Points on a hilly landscape, in no order, each with its height.
From any point a ball rolls to the lowest of the 2 points nearest to it. It stops when none of these is lower. Distance is the straight distance between rows; heights are no part of it.
q144: [114 112  41 126 151 129 185 148 173 148 101  71  90 160 125 115 161 143
 130  92 113 113 182 189]  (h 206)
q352: [150 174 164 143 139 154  93 114 111 112 138 141 124 135  74 168  44 128
  91 137 196 167  89  92]  (h 319)
q100: [169 117 110 127 115 133 178 108 121 123 150 168 110 100 211 149 105 183
 161 151 104 129 134 137]  (h 427)
q460: [114 158 193 151 140 165 100 198 140  96  88 128  94 132  67 131 107 123
 143 125 142 101  72 120]  (h 415)
q128: [108 194 161  97 104 120 147 136 143 156 180 137 151  96 119 183  69  90
  65  99 152 142 126 136]  (h 391)
q849: [114 103 131 117 170 144  87  76 123 113 113 131 138 112 147 136 108 114
  64 133 133 151  90 138]  (h 204)
q82: [102 121  92 140 143 131 195 141 137 120  97 146  85  78 103 144 143 172
 141 142 116 148 131 148]  (h 283)
q181: [145 138  95 106 130 126 129 179 146  98 118 155 141  88 157 103 124 143
 132 179  83 108 137 151]  (h 431)
q192: [114 127 122 181  84 157 126 124 162 128  50 117 136 154 143  56  96 150
  93 113 125 142 138 185]  (h 312)
q197: [105 142 149  67 115 135 157 127 159 127 162 110 180 117 105 191  76 127
  80 121 177 172 158 124]  (h 429)
q22: [131 163 119 147 117 133 128  87  95 155 163 179  87 111 144 150 125 130
 119 123 143 172  82 122]  (h 877)
q58: [153 131 128 132 140 169 139 161 131 178 140 158 104 193 159 118 158 143
 103 118 165 137 134 137]  (h 350)
q358: [132 111 158 154 113 103 142 105 143  77  94 107 187  91  94 168  86 148
 136 163 155 113 115 114]  (h 330)
q221: [122 106 186 156 153 153 115 127  90 137 137 100  80 122 120 179 147 104
  87 125 128 110 111 101]  (h 317)
q491: [149 115 107 133 159 138 183 135 149 160 123 172  97 199 124 114 161 104
 149 122 150 121 177 135]  (h 321)
q867: [149 140 147 132 134 130  84 148 144  79  91 114 177 101 120 164  67 183
  88 166 149 114  73 113]  (h 385)
q383: [ 98 173 126 158  68 106 151 123 118 165 108 135 155 118  69 150 129 131
 149 106 113 112 120 133]  (h 294)
q623: [116  93  79 117 129 117 110 133 151 119 173 126 121 145 179 119 187 145
 148 138 163 168 108 121]  (h 678)
q503: [163 146 146 114 148 181 182 157 119 141 110 154  92 133 114 125 141 105
 163 141 107 134 170 135]  (h 282)
q296: [129 146 152 146  98 109 138 163 118 145 197 105 103 105 132 199 157 112
 152 130 157 120 127  78]  (h 220)
q244: [144  77 149  98 136 166 142 111 126 148 101 127 164 165 108 119 104 145
  69 161 145 117 165 139]  (h 831)
q46: [138 178 189 115 130 160  77 167 129  76 102 127 114 116  80 116  32 131
 140 140 157 142  73 120]  (h 372)
q611: [162 101 167 123 135 112  86 139  97 105 132  73 144 122 125 164 179 124
 167 130 122 118 145  83]  (h 347)
q239: [100 103 145 159 110 163 105 137 111 160 109  95 130 152 117 176 165 146
  90 106 140 142  80 115]  (h 358)
q705: [119  99  82 151 122  94 153 102 140 142  91  97  94 152 105  88 156 107
 115  95  95  44 167 139]  (h 798)
q773: [111 132 166 136 128 161 142 212 153  76 100 102 111 135  80 143 128 146
 196 122 157 144 115 133]  (h 448)
q494: [142 124 162  67 138 171  82 150 149 120 142 102 183 155 165 132 103 102
  80 138 144 148 129 152]  (h 440)
q745: [147 135  96 105 106 137 160 103 126 187 113 143  93 178 134  87 139  87
 130  90  59  62 159 148]  (h 786)
q309: [ 81 103 116 151 128  79  94 126  84 128 125  81 129  88  80 152 158 172
 121 112 111 111 131  98]  (h 529)
q433: [147 147 127 136 116  79  99  92 146  68 143 144 174  80 131 137 100  95
 142 155 154 130  93 132]  (h 272)
q771: [104 119 118  90 102 130  92 113 150  96 129  82 210 112 124 170 125 154
 138 133 145 191  81 124]  (h 401)
q664: [126 124  99 131 180 126 154 172 103 136 101  90 108 141  67 154 162 131
 177 113 111  70 172 151]  (h 578)
q258: [122 125 150 120  89 118 186 100 133 176 164 152 138 145 121 141 127 113
 109 105 163 122 148 137]  (h 587)
q274: [131 142 122 176 148 106 168  81 164 113 117 194  79 136 168  87 136  79
 165 127 120 120 133 118]  (h 759)
q339: [147  88 131 161 161 102  81  97  99 128 138 103 114 169 155 126 178 112
 157 111 143 116 163  81]  (h 304)
q206: [152 114 147  72 169 130 122 108 115 130 121 166 150 122 115 126  84 101
  56 168 118  77 144 132]  (h 843)
q577: [103 111 150  61 134 114 132 133 162 125 147 127 183 114  87 144 170 114
 123 118 143 159  72 121]  (h 351)
q806: [111 135  88 139 114  94 124 120 147 111 150 130 120  97 197 119 185 115
 210  94 100 125 100 136]  (h 722)
q786: [104 123 134  83 149 159 112 195 163 101 142 146 118 159  98  71 143 102
 145 143 146 164 130 144]  (h 503)
q770: [143 154 134 131 143 152 190 139 166 114  97 167 133  96 129 100  94 164
 114 155 145 172 134 152]  (h 343)
q617: [123 110 160 121 131 146 178 121 104 127 127  97  74  93 117 110 130  96
 144 116  92 172 204 136]  (h 228)
q86: [148 113  89 132 183 103 136 129  88 141 143 122  69 109 167 149 161 167
 175 118  82 108 171 103]  (h 500)
q581: [109 104 130 121 115 129  99 168 108  85 113 101 133 132  68 129 114 164
 177 166 145 124 117 108]  (h 481)
q81: [107 102 123 184 129 119 108 111 118  79 126  73 113 100 146 140 165 154
 178 109 160 198 132 109]  (h 322)
q732: [114 101 115 116 157  88 102  73 136 132 164 122  91 153 210  88 157  93
 143 102  70 158 145  83]  (h 717)
q662: [106 119  70 121 162 119 105 134 142 129 144 104  92 165 196 111 193 108
 171 104  97 154 144 123]  (h 698)
q335: [129 145  92 172 162 135 101 129 120 113 136 182  63 128 127  96 147 106
 129 144 152 167  74 111]  (h 888)
q743: [144 150 137 136 115 112 156 104 165 154 121 177 116 143 157  77 145  74
 157  92  79  80 113 153]  (h 773)
q895: [138 173  92 144  99 104 102 103 115 154 113 181 173 121 150  96 108 139
 125 143 109 107  88 151]  (h 344)
q707: [165 128  85 136 148 135 132 156  87 108 107 139 105  90 141 163 135 172
 166 182  89  93 152 119]  (h 469)
q65: [123 166 105 159 148 132  90 144 167  93 113 190 121 152 116  38 123 125
 128 141 164 173  84 132]  (h 897)
q813: [157  91 132 110 113  85 158  63 104 150 148 144 131 106 174 116  95 124
 118 129  68  55 178 120]  (h 751)
q979: [ 92 131 113 212 122 109 143 108 133 109 140 128  73  97 170 136 155 128
 158 116 158 167 124 134]  (h 278)
q691: [ 93 108 118 114 138 116 126  63 166 139  93 150 144 123 118  72 121  92
  75 109  89 138  97 160]  (h 259)
q240: [182 166 164  98 162 162 127 185 164 126 108 132 170 139 180  82 140 174
  90 148 135 138 114 140]  (h 479)
q613: [ 93 143 152 137  91 131 150 120 124 129 128 115 144 123  67 144 126 106
 173 121 153 179 136 125]  (h 236)
q3: [118 134 179 110 109 160  66 155 135 151 150  90 179 162 107 168 114 111
  68 112 152 124  82 116]  (h 402)
q894: [117 158 120 115 109 116 137 115 151 177 104 181 173 151 116  60 144 131
  89 101 126 117  93 157]  (h 303)
q650: [169 115 142 162 131  90  68  96  94  62 155 119 116 119 123 114 110  66
 134 140 169 130  87  87]  (h 215)
q67: [126 145 142  79 155 143 139 129 160  99 128 148 167 114 106 127  60 164
  72 142 183 191 147 146]  (h 392)
q447: [129 136 134 135 127 110  73  93  94 116 128 141 154 122 145 102  80  66
  95 167  97  74 142 139]  (h 855)
q637: [153 117 123 129 109 166 153 125 104 177 135 134 111 141 186 175 130 180
 107 132 123 135 124 133]  (h 386)
q760: [ 81 117 126 101 110  79 109 130 121 118 163 114 172 107  64 115 169  96
 175 122 137 137 130 113]  (h 297)
q341: [105  60 138 132 134 114  58 129  71 101 105  62 136 131  77 122 110 184
 142 143 126 110 140  89]  (h 506)
q152: [ 91 142  93 192 154 134 147 146 102 153 119 144  61 119 113 143 151 142
 131 115 130 115 134 142]  (h 233)
q530: [121 139 157  97 113  96 125 109 119 128 209 117 128  64 168 180 107 100
  97 123 119 114 118 126]  (h 342)
q842: [130  79 129 136  94 163 141 152 128 143 101  81 127 175 125 114 131 128
  70 127 120  85 176 159]  (h 820)
q715: [131 130 163 160  99 117 118 151 120 104 127  38 132  80 138 186 142 145
 174 120 115 154 152  95]  (h 376)
q536: [158  95 159 182 145 139  82 121 121  81 149 101  88 164 143 127 164  84
 149 120 186 141 107  97]  (h 261)
q186: [149 144 132 136 107 138  89 156 122 146  86 134 194 155  99 160 126 194
  85 146 148 112  73  99]  (h 405)
q675: [128 144 182 161 137 149 130  91 121 132 105 126 119 106 122 177  70 117
  61 128 142 132 103 128]  (h 264)
q587: [154  75 136 104 107  95 166  84 137 119 102  79 146 112 148  95 145 120
 149 127  71  93 206 129]  (h 767)
q859: [ 98 118  86 145 149  76 124 159 112 147 145  74 133 127 104 165 196 156
 152  81 125  62 133 139]  (h 553)
q706: [138 172 137 110  64  87 156 134 118 150 210 143 150  90 137 194  99 116
 151 132 137 112 123  97]  (h 284)
q279: [158 126 121 115 121 126 141 124  93 153 209 128  91 137 165 178 176 145
 177 109 156 146 120  87]  (h 158)
q270: [116 117  77 144 141 179 161 144 149 135  53 112  95 160 106  89 125 158
 121 116 101 135 163 173]  (h 260)
q441: [162 129  96 133 100 120  96 161 144 111 148 137 165 163 123 126 179 139
 165 139 180 137  89 119]  (h 658)
q479: [130 146  86  92 166 162 135 181 140 143 119 189 115 162 119  72 125 149
 111 176 126 169 152 130]  (h 535)
q375: [140 134 142 119 163 183 113 195 140 138  79 134 148 162 108 121 152 187
 105 121 137 124  87 128]  (h 442)
q249: [153 157 120 146 107 110 139 134 129 127 136 177 125  77 183 140  92 145
  98 167 102  90 116 156]  (h 390)
q759: [103  53 117 143 120 108 162 114 144 129 123  72 103 134  98  92 150 120
  87 108 135 106 209 135]  (h 809)
q937: [124 204 150 134  97 123 116 130 119 151  90 146 192 110  91 126  77 130
  92 123 105 113  89 145]  (h 348)
q513: [127 154  68 186 156 105 163 106 153 128 120 148  81 145 197 122 152 125
 214  90 102 106 135 147]  (h 743)
q399: [150 156 143 148 121 123 103  86 112 145 170 176 121 140 165 117  88  80
  94 140 160 128 130 133]  (h 866)
q478: [124 107  73  83 161 149 133 151 109 135  97 142 134 181 115  85 141 125
 155 175  88 121 198 123]  (h 565)
q961: [130  94 124 109 131  98 121  61 151 137 160 139 128 136 224  99 105  88
 101 126  90  95 128 127]  (h 735)
q874: [109  99 157  87 138 157  97 145 142  92 119 101 145 127 128  91 117  86
 131 145 105 152 139 149]  (h 472)
q567: [134 106 148  89 117 109 186 114 105 158 140 127 124 103  86 169 150 131
 124 125  99  90 146 113]  (h 561)
q914: [126 113  87  89 147 110 202 125 115 149 148 147  76  82 131 138 146 165
 160 106  60  75 154 129]  (h 530)
q608: [133 159 133  81  88 113 148  77 140 175 170 163 195 143 141 145  88 142
 118  93 152 149 107 143]  (h 610)
q48: [ 87 131 163 138 129 150 106 113  77 118 146 107  91 106  90 102  98  93
 160 130 127 196 166 115]  (h 169)
q486: [155 155 114  77  97 118 106 124 118 129 176 159 177 146 135 125 132 106
 156 141 139 155 118 130]  (h 635)
q222: [115 149 152 140  90 179 107 142 113 161  54 113 158 154  85  87  92 150
  90 114 104 126 110 159]  (h 354)

Call two points neighbours if one is among the 2 nearest of the other. Go from one point of each pair to the other, from neighbour to neighbour, staying as low as possible. Name the highest point that can't be avoided.
q152, q650 => q715
q152, q279 => q197
q613, q144 => q222

Where does a ball stop that starts at each point below?
q479 => q849
q65 => q849
q859 => q849
q240 => q849
q100 => q48
